Each row is a point on a tangle of strands that fork and nearly touch. The rows are in no order.
Two points are linked if the straight distance between their rows is under 120. Some points are linked to none.
<170>: [-11 -24   5  26  28 -14   3  16  35   9 -21 -26 -14 -50   3 -35  26   7
 -31  43 -25 -20  -4  13 -40  57 -27  40  -2  37]
<142>: [ -9 -15 -62   4   6  -1   1  -8  12 -15 -36 -49  12  -7  22  11  12  23
  -8  59 -60 -15   9 -30 -30  44 -21 -19  43  74]
<10>: [ 10  44 -32  -2 -33  56   6 -15  23 -37  34 -20  27 -16  44  29 -23  21
  29 -23 -19  37  22 -37 -10 -55  -8 -20 -43  16]
<823>: [-15 -40  14   4  21  27  17 -27  -1 -59  71  34  22 -12  28 -16 -38 -34
  24 -44  22  19  14  11  -1 -42  17  27  17  10]
<466>: [ -5  18  47  13 -16  16  -6  32 -24  15  -5  53 -20 -51   1 -20 -54  30
   0  13  21  -4  36   5   0 -42   3  10 -37 -25]
<372>: [-19  26  11   8 -14 -42  31  19   8   0 -32  12  29 -13 -53  61  20   7
 -57  -4 -42  17 -30  19  -2   6 -76   0 -44  24]
<1421>: [-18 -34 -20 -20  39 -24   0 -30   2  31 -35 -57  18  40 -31  -1  21  15
  -2  14  -3 -39 -32  30  31  53  34 -41  44 -12]
<691>: [-29  38  39   1 -37 -22  35  22  35  -9 -11  25  18 -19 -46  36  -7 -11
 -53   4  -5  38 -43  31 -13  -2 -56   4 -61  -7]
<682>: [ 10  42   3  44 -36  -4  -8  34   5   8  22  35 -17  20  45  29 -41  35
 -35  -2 -11  -4  62 -34 -17 -54   1   6 -37 -18]
<1477>: [-10  -3   9 -32 -64  -4  -6 -28   2 -18 -12  -1  12  10 -10   4 -42 -26
  71   9  34  -9 -30  13  29 -47  22 -57 -34 -37]
<652>: [-33 -25 -10 -39 -36  45  -8 -20  -2  -4  -3  17  16 -54  -6 -12  19 -68
  52  28   5 -25 -40  60   4  -2  38 -45  -1 -33]
<856>: [ 22  17   9  45  17  -7  25   8 -47  -8  58  46   5  70   3  79  -4   3
 -59 -38   1  26  22  17  -1   1 -10 -15   8 -11]
<1252>: [-24  -2  24 -30   0 -21  32 -38 -12 -21   5   8  49  22 -23  -9 -25 -13
  30 -26  -9  14   4  21  66 -60  52   8 -10 -42]
<169>: [-26   6  11 -21 -28 -52  -1  30  71  49 -70 -16   9  39 -21 -15  19  -2
 -30  17   8 -16 -51  -6 -24  39  22   6 -17  -9]
<517>: [ -1   5 -10 -17 -51  -9  26  -6 -31 -45  23   7   8   9 -32  40 -63 -16
  31  19  -7  23 -28 -19   2 -25 -37 -83  -2   6]
<1158>: [-22   8   1  26  17 -38 -35  24  45  19  33 -33 -14  56   6   0  -9 -41
 -65 -50  19  20  24  -2  17   7  37  70  -5 -68]
<44>: [  2   5 -58  14 -24  45  16  -1  43 -68  77 -16  -1   6  32   8   1  13
   9 -83 -15  26  23 -32 -18 -32   9  11  33  34]
<764>: [ 17  -6   9 -18 -37  -1  -3  11 -26  -5 -16  25 -29   4 -12  -5 -49  -3
  27  14  34 -15 -18 -16 -12  16 -11 -53  -2 -11]
<481>: [ 46  11   2 -25 -46 -21   9  12 -10  17 -23  23 -10   8 -35  30 -17 -20
  13   6  38   4 -40  16 -17  46 -29 -58  -7   7]
<377>: [-18 -15  23 -11 -25  14  24  -5 -39 -59  53  45   5  -5 -21  16 -67 -16
  14  -5  10  26  -4  -7   5 -47  -9 -37  10 -11]
<1687>: [ -2   6 -16  13  -7 -28  46  26 -17 -27   0  19  29  -4 -33  58  -5  -9
 -41  -8 -20  21 -21  21 -15  29 -92 -11  -5  39]
<91>: [  2  32  56 -13 -37  -5  11  18  -6  29 -12  59  -4 -20  -6  22 -25  22
   3  -2  34  11   9  39  21 -43  10  13 -43 -42]
<1258>: [-20   2  37   3 -17  24  13  -7  -9 -32  19  26  11 -43   2   7  -3 -32
 -25  26  19  38 -40  34 -15  31 -40  -3 -45  11]
<1673>: [ 46  38 -18  10  53   3 -53 -15 -29  74 -29 -34 -17  -7   3  13  30  61
   6  36  -6 -30  35 -27  19  -6 -11  10  -7 -26]
<948>: [ -7  33   9   8   7   0 -18  38  53   4  -6 -21 -13 -44  12 -36   5   9
 -19  26 -31  12  23 -59 -35  -8 -29  48 -34  20]
<440>: [-40 -10  22 -48  23 -32  37 -34   9  -3  11 -12  53  51 -38  17   0 -14
 -14 -30   6  31 -15  46  56 -18  51 -12  15 -46]
<1093>: [  9  -2 -28   2   8  24  -9  -4 -15 -32  39   2 -13  -7  25 -25 -47  12
  42 -11  -8 -27  23 -56 -20 -30 -10 -17  28  32]
<105>: [ 29  11  13  -6  10  51 -25 -21 -20 -21  38  11 -12 -24  23 -18 -17 -48
  59   0  37  -5  -6   9 -27   5  18  13 -29  18]
<575>: [ 48  27   2  -8   0 -16 -35 -45  37  25 -36 -45   3 -12  -4 -14  34 -15
  63  29  -6   9 -21   2  33 -36  12  24 -49 -22]
<644>: [ 57  14 -26  17  42  11 -48   1 -17  40  19 -15 -19  50  46  13  20  10
  -8 -13  37   0  27  -5  -8  33  12   1  -8 -19]
<1065>: [  7  -3 -37  -5 -15 -11   4  17  11 -38 -28 -14  -8   1   6  32   5  10
 -34  54 -27  -1 -21  -5 -54  65 -46 -35  32  65]
<1044>: [-48 -50  18 -33 -36 -17  28  20  35 -13  -2  27  -8 -11 -39 -36 -33 -11
  -2  10  23 -19 -25  13   2   1  27  -6  36   0]
<801>: [ -1  -6 -14 -15  17 -19 -12 -55 -24  10  -6 -13   6   1 -38 -43 -13 -13
  72 -18  -9 -34  14 -26  53 -69  39  -8  40 -27]
<1602>: [  4  20 -19 -18   2 -42 -40   2  50  47 -59 -50  24  37  -6  -2  41   3
 -36  15  24 -15 -30  16   5  35   7  -3 -33 -40]
<94>: [ 15  37   3  -9  10 -20 -10 -11 -57  62 -42  24  -5   8 -20  58  27  47
   9  20  11  -8 -35  40  58 -21  -9 -39 -19 -25]
<365>: [ 14 -71 -26   2  10 -15   9 -25   5 -13   3  -8  -1  27 -11 -46  -7 -17
  22 -25  43 -35 -13   2  19  22  31  -3  52  -8]
<669>: [ 34  39   7 -14   2  -4 -32 -26  59   5 -44 -37 -29   4 -14 -32  33   0
  12  30 -27  14  16 -62 -11 -32  21  31  -2 -17]
<1415>: [  8  -1  19 -36 -25  12  -5  -3 -52  64 -57  22 -33 -28 -23  21  29  -5
  50  34  16 -49 -31  35  -2  53  -1 -55  11   4]
<1306>: [ 25  17  11  17  -5 -16  -6  26  44  43   0   7 -36   6 -12 -56 -27   5
 -12 -31  11 -11  42 -44 -12 -47  39  48  -4 -62]
<1476>: [ -1 -50  26 -15  20  17   5   2 -41  10  -2  43 -19 -51   2 -44  -4   3
  15  -2  16 -29  29  25   3  22  12  16  25   0]
<288>: [ 38 -15   8   7  60  -2   3   3 -75   1   1  21 -19  39 -15  23  24  24
 -24  -8  11  -6   1  26  -2  57 -13 -36  48  18]
<1510>: [ 63  11 -60  -5 -33  33 -25  -5  59 -24   7 -19  -7  21  56   0  -9 -19
  30 -14  38  11   7 -57 -52   4  -2 -11  -5  20]
<1600>: [ 52  49  -4 -12 -34 -11 -49 -18  43  40 -34 -27 -12  -9   3 -11  -2  11
  49  24  14   2   3 -29  24 -64  16  18 -59 -48]
<146>: [-30  40 -22 -26 -40 -51  13  11  72  45 -80 -33  12   7  -9 -42  -3 -17
  -3  29 -28 -11 -39 -26 -17  40  23  28 -22 -19]
<1276>: [-26 -37 -34  24  16  33 -17 -42 -15 -29  57  -8   6 -53   1 -44   4 -63
  45  12 -15 -25 -32  -7 -31  14  13  -7  42  48]
<679>: [ -1 -23  12 -27  -1 -11   6 -20  35  49 -27  -2   1  -1 -36 -63  10 -17
  31 -25  20 -29  -8  -4  28 -15  56  30  14 -35]
<1172>: [  6  35 -20   8   5  35   7  -5  14 -12  18 -31   4 -19  33  19  20  52
  17 -27 -46  28  42 -40  -5 -50   2   5  -7  24]
<491>: [  6 -31 -29 -17 -26 -33  36  14 -32  27 -15   7 -10  28 -52  26  -8   2
  17  -5   2 -23 -37  -6  10  42 -31 -74  67  29]
<1143>: [ 29  -8  26 -20  -6  -9  21  20 -33  41  -1  76 -13  -4 -24  22 -14  15
  -8 -30  51   7  12  24  16   8   5 -30  30 -17]
<1256>: [-35 -46 -14  -1 -14  26  -2  17 -45   3   8  25 -27 -51 -34 -43  -1 -30
 -13  54   0 -24 -34  16 -32  63   3 -26  40  34]
<853>: [  6 -23  15 -30 -19  27 -13 -19 -14  15 -26  20 -10 -39  17 -18  18 -46
  72  10  43 -22 -15  59  25   9  25  -3 -15 -31]
<319>: [  5 -37  11  28  82  14   7 -22  -2  -4  39 -34  21   8  25   6  55   4
  -6 -32  -6  27  14  49  17  15  12  36  14   2]
<240>: [ 33   0 -16  10  -2 -27 -31 -14  61  39 -47 -62  12  -6  -4 -23  52 -18
 -10  25   9  -6 -18  -3  -5  39   1  25 -41 -13]
<522>: [-14 -16  -6  13  13 -46  58  -7 -31 -26   0  -1  28  17 -41  63  26   2
 -22  -2 -39  33 -32  35  21  27 -55 -42  32  37]
<884>: [-32 -57  13  -9  10  17  29   0 -33 -66  63  49  -1 -16   1 -20 -61 -18
  -4 -21  14   0  21   2  -1 -20   1  -2  53  12]
<902>: [ 28 -26  -8   7  -2  -5 -10  11 -37  40 -37  -4 -23  13 -11 -29  -9  56
  20  19  15 -65  17 -36   6  17   3 -11  27 -24]
<1699>: [-38  29  27  23  43 -10  25   0 -40 -24  21 -12  28  29  17  36   6  45
 -34 -16 -62  18  43   2  12 -46   9  18  -7   2]
<1511>: [ -6  44   1  42 -28  22  -5  43  28   3  44  10 -11 -20  56  18 -15  32
 -39 -22 -28  21  67 -40 -34 -45   2  50 -40   7]
<959>: [  2  12 -20 -28 -74 -16 -25 -25  22   9 -44 -27   7  -6  -8  -6 -22 -15
  56  43   4 -27 -35 -13  13  -8  11 -49 -39 -18]
<168>: [  3  40  16   7   7  34  -1 -22 -12   3   7  -9   7 -45  41  13  -2  19
  40  27 -28  15   5   1   3 -32 -30  16 -62   7]
<119>: [-31 -42   9   5 -24 -11  33  26  76 -51  21   4  12   7  -6 -22 -19 -37
 -41   9  28  23 -46  51 -32  37  -5  28   1   5]
<903>: [  4 -20   4 -23  38  -6 -11 -25 -56  34  -6   8  -2   0 -24 -22  -4  26
  41 -14  -1 -33  38   7  75 -50  57   1  31 -35]
<510>: [ 45  45 -54  -5 -20  64 -33  -9  69  -8 -25 -14 -19 -26  46  18   4 -17
  19  18  30  30   4 -66 -53  18  -8 -15 -27  39]
<535>: [-62  31  -9   2 -13 -38 -24  13  10 -29   9 -39  29  80  16  61   5 -17
 -98 -27 -21  52  -1  -2  13 -11  -4  34 -13  -1]
<1353>: [-26  36 -39  15   0  25  -8  20  36 -14 -48 -42  12 -27  47  41  60  23
 -51 -12 -27  39  34 -26  -7  12 -26  21 -26  68]
<473>: [ 19  36 -27  -2  -1  38 -28   3  66   9 -15 -27 -18 -54  23   0  10  10
   1  35  -7  11  28 -67 -42 -17 -20   2 -25  34]
<494>: [-19 -39 -22   1 -11  20  15  -9   1 -77  54  17   5  11   4 -26 -43 -46
   3  12  11   4 -42  11 -25  27 -13 -15  16  37]
<1584>: [ 12  37 -40  26  17  41 -31   4  33  13  -9 -46  -1 -13  45  44  99  27
 -45 -42  -4  48  25 -16   5  25 -11  28  -8  38]
<392>: [ 30  -6   5  -3 -12  18 -18   5  -7 -15  13  23 -21   7  32 -20 -42 -13
  22   4  33  -2  -3 -14 -41  26  -8  -5 -25  11]
<432>: [-24  27  12 -18  -4 -36  20  31  41  26 -56  -4  -7  -3 -12 -57 -10 -10
  -2   8 -28   6 -11 -23   6  11  16  52 -19 -33]
<358>: [-48 -23  21 -28  -1  44   6   4 -66   9   2  36 -11 -82 -18 -16   8 -19
  33  60 -21 -33  10  15  15  -9   9 -42   3  -8]
<420>: [ 36  47  -1  11  33 -15 -21 -19 -49  36   4  26   1  33  -6  80  10  28
  -6  -2  23  11 -19  58  43   0  -6 -30 -13 -41]
<1382>: [  4  15 -27  -9  30 -42 -11  12  -3  38 -60 -49  -6  14 -29 -33  15  29
 -23  17 -33 -25  28 -71  18   5   3  19  20 -23]
<1603>: [-53  -1  22  31  21 -11  42  38 -14 -39  35   4   7  35  21  14  -9  29
 -63 -41 -49  20  39  11 -10 -40   6  49  22  22]
<588>: [-21  -3  -3  39  38 -22  -3  25 -40 -12  57  13  -5  69   9  61  -3  24
 -75 -34 -15   2  36   7  16  -1  -7 -16  52 -11]
<42>: [-20  -6  52   5  33  18  22  -3 -54 -20  11  24   1 -44  18  12  -3  32
  -4  16 -37   9  15  20   2   0 -35 -12  -5  28]
<827>: [ -4 -34  43 -59  -2  10  21   3 -45  40 -12  58  -4 -51  -9  21  59   1
  15   5   6  -8   5  57  20  45   0 -14  30   0]
<66>: [  2 -27  23   6  26   1  -3 -31 -39   8 -36 -12  -8 -38  16   5  43  -5
  15  32 -19 -11 -30  56  -9  83  -2 -12  -3  32]
<1672>: [ -4  -7 -42  -9 -12 -36  -5 -41  -4   6 -56 -69  10 -29 -20  -6   7  22
  10  69 -66 -36   3 -33  -6  27  -5 -16  34  32]
<1011>: [-34 -39  13  14  16   4  36  41  -8 -60  55  28  -4  23  13   3 -48  20
 -39 -17 -13  10  38   8 -18 -30  -2  27  41  24]
<935>: [  4 -33   2   2   4 -31   8  11  17  -3  -2   3  12  51 -11   3   6   6
 -38 -26  40  13 -23  32  15  22  18 -19  15 -35]
<834>: [  4  15 -22 -17 -19  -3  28  21 -14 -56  37  16  -1  29  -8  41 -49  -5
  -5  13   1  20 -13 -29 -36  15 -49 -57  23  47]
<735>: [-28 -28   0  -9 -73   0  -3  -3  38 -26  16  14   9  -9 -14 -20 -33 -64
  15  25  42   4 -79  21  -9  24  15 -31 -28 -20]
<1508>: [ 34  -5  29   5   7  30 -33 -11  39  18  -3  -5 -55 -43 -23 -64   8  14
  23  17   2 -40  12 -58 -28 -22  -9  35  28   1]
<763>: [-11 -42 -15  -8 -22 -45  21  60  61   5 -11   8  -4  77 -42  -3  -2  -3
 -51 -29  46   2 -41  27  -8  21   3  -9  47 -18]
<511>: [-33  34  18 -13  12 -38  -7  16  29  20   3   8  19  62 -38  53  -9 -16
 -73 -50  17  16  -7  40  27   6  21   5 -14 -72]
<664>: [ 10  23   2  26  11 -23 -33  32  56  24  16 -12 -40  40  -4 -31   1 -27
 -37 -27   2  28  35 -46  -1 -31  39  66   4 -60]
<1650>: [  7  -2  12  34  55  20  11 -39 -16  -9  34 -20  36  36  53  45  47   7
 -18 -35   8  42  -9  64   9  14  -3  23 -32 -15]
<497>: [ 35  12 -11  17  -7   0  -2   1 -27 -29  43   9  -2  90  35  41 -10  -1
 -19 -30  25  23   3   8 -23  12   9 -27   1  -6]
<238>: [ 16 -36 -20  -4  -9 -28   5  54  12  32 -21  14 -34  57 -33 -16   6  30
 -57 -13  45 -32 -23   8 -17  55 -16 -23  60  -3]
<1662>: [ 14   7  26   9   3 -18   1  39  40  18 -24   2 -14 -39  -2 -52  -7  18
 -16   8   8 -17  11 -18 -20  -5 -12  45 -30  -8]
<676>: [ 58  -9   2  14  -1  11 -44   3  12  59 -40 -16 -50 -14 -21 -45   7  35
  27   9  29 -53  26 -48 -12  -5   3  26  18 -33]
<480>: [ -9 -19 -11  21  41 -18 -18   3 -15 -11  59 -18  -1  75   6  33 -46  -1
 -41 -36  -1  -9  38  10  37 -14  30 -24  39 -48]
<1651>: [ 16  19 -28 -14  43 -23 -30 -20 -32  42 -59 -62  10  11 -12   9  36  49
 -14  44 -31 -41  22 -32  33  12  -8 -18  10  -8]
<942>: [  4  26   9   3  22  68 -30 -24 -34  -1  36   9 -16 -65  28 -13  13 -25
  78  25  -5   1 -15 -12  -8 -14 -14   7 -48  34]
<738>: [  4 -46  -8   1  29 -20   9 -14 -17 -11  23  -6  24  52 -14 -21 -18   2
  -5 -31  26 -16  13  11  35 -20  48 -17  36 -38]
<1337>: [-27 -37 -14  -6 -51  21   2  11   4 -49  47  31  -3   0 -31 -43 -41 -64
  -9  27  41  -3 -64   8 -17  28  11 -45  24  13]
<576>: [-10  12 -23   6  -5 -42 -39  27  12 -21 -24 -28  13  55   7  47  24   8
 -86 -10 -12  22   3 -14   5   4 -31 -13  -3  -2]
<64>: [ 30 -19   2  17  32  45 -26 -49  13 -15  36  -3 -36 -34  14 -48  18 -45
  60 -11   9 -26 -20 -18 -43  28  -6  10  48  39]
<397>: [-27  11 -21   3 -49 -38 -13  60  18 -48 -17   7   1  49   3  54   8   8
 -97  -8 -15  28  20 -19 -24 -15 -68   8  25  41]
<571>: [  6  15 -36  -3 -29 -18  11  50 -17 -40   6  22 -14  47   5  61 -18  16
 -50 -11 -16  15  11 -27 -42   5 -63 -34  42  46]
<107>: [  2  45  47   4   0 -15  12  18   1  64 -11  70  18  18 -22  37   3  29
 -48 -19  15  10   6  50  39 -34  25  21 -31 -55]
<1178>: [  7 -30  47  10   7   5  16  27   6   5  13  53   6 -37  23 -30 -14  12
 -28 -25  39  12  35  34  -3   2  24  59 -20 -27]
<779>: [ -7 -30 -11  19 -14 -18  10  33  66 -44  15 -20   2   8  19 -34  -9 -19
 -29   2   5   4 -16   3 -39  17 -18  36  -7  24]
<625>: [ 10  10   2 -32 -41  -4   6   5 -21  68 -39  20   0 -31 -35  54  22 -38
  40  19  29 -12 -55  36 -12  41 -21 -56 -12  12]
<1556>: [-37  23  -4 -15  24 -57 -37  13  40  12 -11 -51  14  58   0  24 -13 -37
 -52 -47   5  11  12  14  26  25  22  28  -3 -63]
<1463>: [ 45  24 -42   9  -9  54 -26  37  41 -11  47   4 -39  -2  45 -22 -21  -6
   7 -32  31  -5  13 -61 -64  22   0  16   2  37]
<651>: [-26 -21  19   6 -24  10  41  28  18 -35  46  35   7 -24 -26   3 -15 -49
 -45  10  39  49 -54  34 -32  47 -45   6   3  21]
<304>: [ 22  24 -57 -27 -32  40 -12   5  16 -53  20 -14  10  36  42   6 -49 -20
  13   6  28   5   9 -57 -47  12   1 -48  -3  48]
<367>: [ -9 -12  36 -11  26  16  16 -26 -85 -27  12  35   3 -27  20  28  -3  20
  41   4 -15  13  29  31  37 -26   5 -18  12  11]
<835>: [ 31  -4  11  11  12  -5 -14 -33  19  17 -24 -37   3 -33  11 -16  43  -7
  33  17  -5   8 -12  20   8  10  -2  20 -38   5]
<820>: [  5 -14  -1  -3   8 -27  52  -1 -56  17  -6  20  23   8 -51  52   7   3
  13 -22   2  15 -16  22  39  27 -31 -61  36  23]
<843>: [ 37 -28  39  -3  27  36  -5   0 -40  15  14  58 -14 -46  38 -20   5   4
  13 -16  33   7  35  47   8  11  13  47  -7  -8]
<1136>: [  9  20  17   1  42 -13  -9 -35 -46  31 -35 -24   7 -31 -13  -1  36  23
  51  23 -25  -6   6  34  63 -34  25  18 -26 -18]
<1624>: [ 40 -55 -13  12  10   8  -6 -22  12   5  -3  -4 -20 -15   1 -55   9 -31
  38  -8  28 -43 -11   4 -16  53  12  16  31  16]
<795>: [ 50  22 -24  24  53  31 -48   1   3  45  -3 -35  -7  12  53  26  70  30
 -17 -19  14  15  27 -10 -12  33 -11  24 -12   4]
<206>: [ 24  29  14  18  49   5 -12 -22 -44   7  -1   9  14  32  24  53  47  28
 -19  -6  -2  21 -16  54  10  18 -17   4 -36  -5]
<1627>: [-32 -45   5  18   8  -2  25  43  28 -57  26   2  -3   6   4 -46 -32   5
 -37   0 -11   2  14   8 -19  10 -21  34  32  31]
<586>: [-25 -53  -4 -11   4  41 -12  -6 -47  14 -15  11 -21 -81 -20 -46   7 -28
  25  43  -8 -56   4   7  -5  36  13 -18  32   7]
<981>: [ -8 -36 -32  -5  -8 -38   3 -47 -12  11 -43 -60  22  10 -22 -16  26  12
  27  36 -38 -32 -28   6  14  34  22 -39  27  15]
<116>: [-16  16 -31 -15 -20  46   3 -19   2 -72  62  -5  23  21  35   2 -38 -27
  25  -3   2  22 -28 -28 -36   7   1 -32 -15  49]
<381>: [-10 -40   5 -27   2   0  -2 -34  -8  57 -39 -18   3 -21 -37 -51  30  -5
  59   0   3 -64   7  -7  35  -3  49  16  48 -17]
<660>: [ 14   4  -8  17  22  50  -3  37  26 -15  41   5 -17 -26  49 -25  12   4
  -3 -21   5   8   3 -19 -54  39 -18  32 -16  47]
<1411>: [ -7  30   7 -24   7 -28  -3 -52   3  25 -32 -33  24  -4 -25 -13  26 -30
  75  11 -24   7 -19  27  65 -34  39  20 -35 -33]
<1316>: [-35 -13  20  -2  20 -13  20   9  14  23 -38 -23 -28 -61 -34 -63   7   1
   2  29 -41 -36   8  -6  -5  39  12  56  13  19]
<1387>: [  5  36  11  17  30 -13 -11  14 -35   2 -40   9  10   8  10  43  34  57
 -52  15 -44  -1  26   4  -8  -6 -46  -2 -27  21]
<1209>: [-17  -9 -25  -1  20  16  -6 -61  10 -39  33 -32  17 -39  17  -7  11 -24
  66   6 -40  -9 -13 -14  -4 -15 -10  -9  17  43]
<631>: [ 38 -18 -10  -1  74  -2 -30 -18 -48  18  -4 -29  -1  49  19   7  27  19
  -1  -9  19 -16  -8  16   0  66   0 -22  21  -5]
<1527>: [ 19 -12  12   6  23  15  -8 -47 -56 -11  27  23   1 -27  17  -6 -15  16
  67 -17  -6 -13  42  12  47 -71  31  -1  10 -13]
<1620>: [  3 -21  32  52   9   8  14  29  27 -14  43  37  -1  20  38  -3  -5  -9
 -45 -45  15  23  42  16 -14 -21  21  67  -6 -22]
<1309>: [ -5  14 -27 -12  -7 -25   1 -45  21  -2 -29 -57   8 -22 -30 -28  -6 -13
  39  42 -68 -19  -3 -52   6 -18  10   3  18  22]
<937>: [ 15 -21  -9  20  43  15  12 -52   9 -18  26 -36  19   1  19  -9  51   0
  34 -28 -46   6  -6   8   9  -4   2   9  17  40]
<596>: [-23 -16  40 -30 -60  25   0  12  34   9  -4  33  -1 -26  -4 -24 -32 -40
  21   3  58  12 -39  19  -3 -14  17 -11 -41 -40]
<178>: [-31  22 -40   4 -21  36  16  22  51 -54  11 -46  24 -14  47  25  25   7
 -33 -16 -38  45  18 -14 -23   4 -27  26 -11  57]
<965>: [ 34  60  -5  -1 -34  15 -17  -9  29   5 -15 -21  16 -18  44  28 -15  24
  24  19  -7  35  28 -31 -16 -53 -15   6 -72   0]
<1166>: [ -3  -9 -25  29  -9  34  29  -4  22 -54  87  17   7  25  42  -6 -42  -6
  21 -77  -5   1  20 -16 -24 -51  25  24  24  12]
<225>: [-41  15 -24   9 -22  -3   2  14  26 -44   8 -58  30  44  44  33  42   4
 -58 -43 -29  52  19 -12  -5 -11  -9  42 -18  24]
<923>: [ -3  -2 -10  -5 -25 -15 -17 -21  12  -9 -18 -34  11 -34   4 -12 -21   0
  35  49 -26 -15  -6 -36  -1 -20 -10 -24 -24   9]
<1167>: [-24  28  48   1  24  47   9   0 -72 -19  23  42  -4 -42   6  22  18 -21
 -10  36  -6  38 -18  15 -12  24 -35  -8 -45  31]
<620>: [ 11  35  34  -1 -52 -24  31   1  28   9 -11  29  30  11 -28  47  -9 -15
 -14 -19  28  53 -38  52   8 -25 -42  -8 -61 -31]
<132>: [-10 -10  24 -25 -16 -14   9  10  28  41 -16  34 -10  -3 -23 -61 -51   3
  24 -26  30 -29  21 -18  18 -44  49  23   3 -38]
<879>: [  8  28  20  -7  45  -1   1 -22   0  23 -28 -39 -19 -48 -19 -18  46  29
  33  36 -88  -5  29 -44   7 -20  -3  34   4  23]
<1249>: [ 14  10 -24  41 -29  -3  -7  28 -16 -13  52  20 -11  69  51  38 -30  25
 -32 -25   0   0  43 -27 -18 -22  17 -19   3  -3]
<991>: [-46 -10  16  -4 -35  23  -5   4   4 -24  27  33  15 -34 -16 -58 -39 -45
   5  24  29   3 -20  -9   4 -55  18   0 -41 -28]
<772>: [-33 -19  15  16 -32  43   2  38 -33 -25  37  67 -13 -33 -11 -61 -39 -15
 -17  34  29  16  -9 -32  -4 -44   0 -13 -27  -8]
<1675>: [ -5   1  25  27  14   4  47 -12 -44 -32  32  27  18  34  15  64  -8  27
 -18 -18 -37  37  12  19  -6 -30 -20 -14   1  10]
<788>: [ 12  29  14  63 -25  15  -6  29  45  10  33   4 -13  15  51   7  13   2
 -27 -36   4  26  39  -2 -33 -36   6  76 -49 -13]
<1660>: [ 11  13   7   9  -6 -25  21  21   4  45  10  54  29  39 -50  60   1   9
 -57 -45  31  20  -3  42  33 -20  -7  -2 -13 -40]
<1238>: [  5  15  17 -15  -4 -19  -6  -2 -44  68 -68  14 -11 -13 -33  30  36  41
  13  30  -5 -33 -27  20  22  25 -29 -54   3   6]
<1489>: [ 14 -16   0  29  47  24   9  15  11 -19   1  -6  -9 -28  48 -20  42   8
 -14   4 -12   5  -4  19 -54  88 -33  42  -2  65]
<1347>: [-25 -11  -6 -30 -43  16   2 -47 -32 -43  15   4  18 -21 -10   6 -23 -71
  58  20  10  -7 -47  35  24  -8  16 -61 -13 -13]
<1609>: [ 12 -23  -7 -12 -10 -20   6  31 -29  34 -32  14 -19  40 -39   2  -4  48
 -15  -3  31 -42 -19 -19   8  17  -6 -62  51  -8]
<1058>: [  3   1 -25 -14  12 -23   1 -65   9 -28   0 -48  11  16 -28 -32  -5  -9
  60   1 -43 -30   9 -64  29 -57   8 -18  55   9]
<34>: [-44   0  37  -4   2   0  21  42 -10 -12   4  44 -16 -39 -33 -58 -70  18
 -22   3   2 -17  36 -26   1 -40  22  27   7  -8]
<1579>: [ 26  26  11   6  35  -7 -25  -1 -35  75 -52  -3 -12 -20   0  -9  33  54
  21  28  14 -26  10  23  36  -8   8  21 -30 -35]
<1432>: [ -7 -15  13  -1  16  -1   1   7  -2  19 -23 -13 -34 -52 -38 -67 -10  22
  16  21 -30 -55  23 -53  -3  -5   3  32  36   6]
<858>: [  5 -23   3 -16  -5  15  -8 -42 -32  28 -37  -8 -11 -48  -7 -27  27 -25
  85  13   4 -52   5  22  38  -9  20  -6  16 -20]
<920>: [-20   6  39 -29 -23 -26  41 -16  12  -8 -17   2  39  35 -36  30   9 -16
 -12 -16  12  44 -36  52  36 -19  13  -4 -24 -26]
<1182>: [ 28  -4   4  21  -3  -1  -9 -23   5 -13  16 -11  14  23  24   2 -14   6
  30 -20   5  13   7   1   6 -44  17  12 -30 -15]
<1414>: [-47  26 -18 -12  52 -47   1  46 -28  35 -47 -19 -12  37 -24 -20  -1  30
 -47   0 -55 -12  25 -42  24  17  10  24  38 -40]

A fork is a point with three links, a tip a point with one. Leave the first point through the second and follow the links. Name the first fork or tip that comes.
<94> / <420> | <738>
<288> / <631> | <884>
<381> / <858> | <1309>
<1624> / <64> | <1172>
<1058> / <801> | <1011>

A fork is a point with three links. Follow the links from the first point to the second and name the forks in between, in order.
<795> / <779> | <884> <1011>
<1011> / <94> | <856> <738>
<169> / <1249> | <1510> <1609> <738> <856>
<420> / <884> | <738> <856> <1011>
<884> / <858> | <1011> <1309>
<1411> / <372> | <575> <1510> <1609>
<142> / <1699> | <1672> <1309> <1011>
<10> / <1675> | <738> <856>
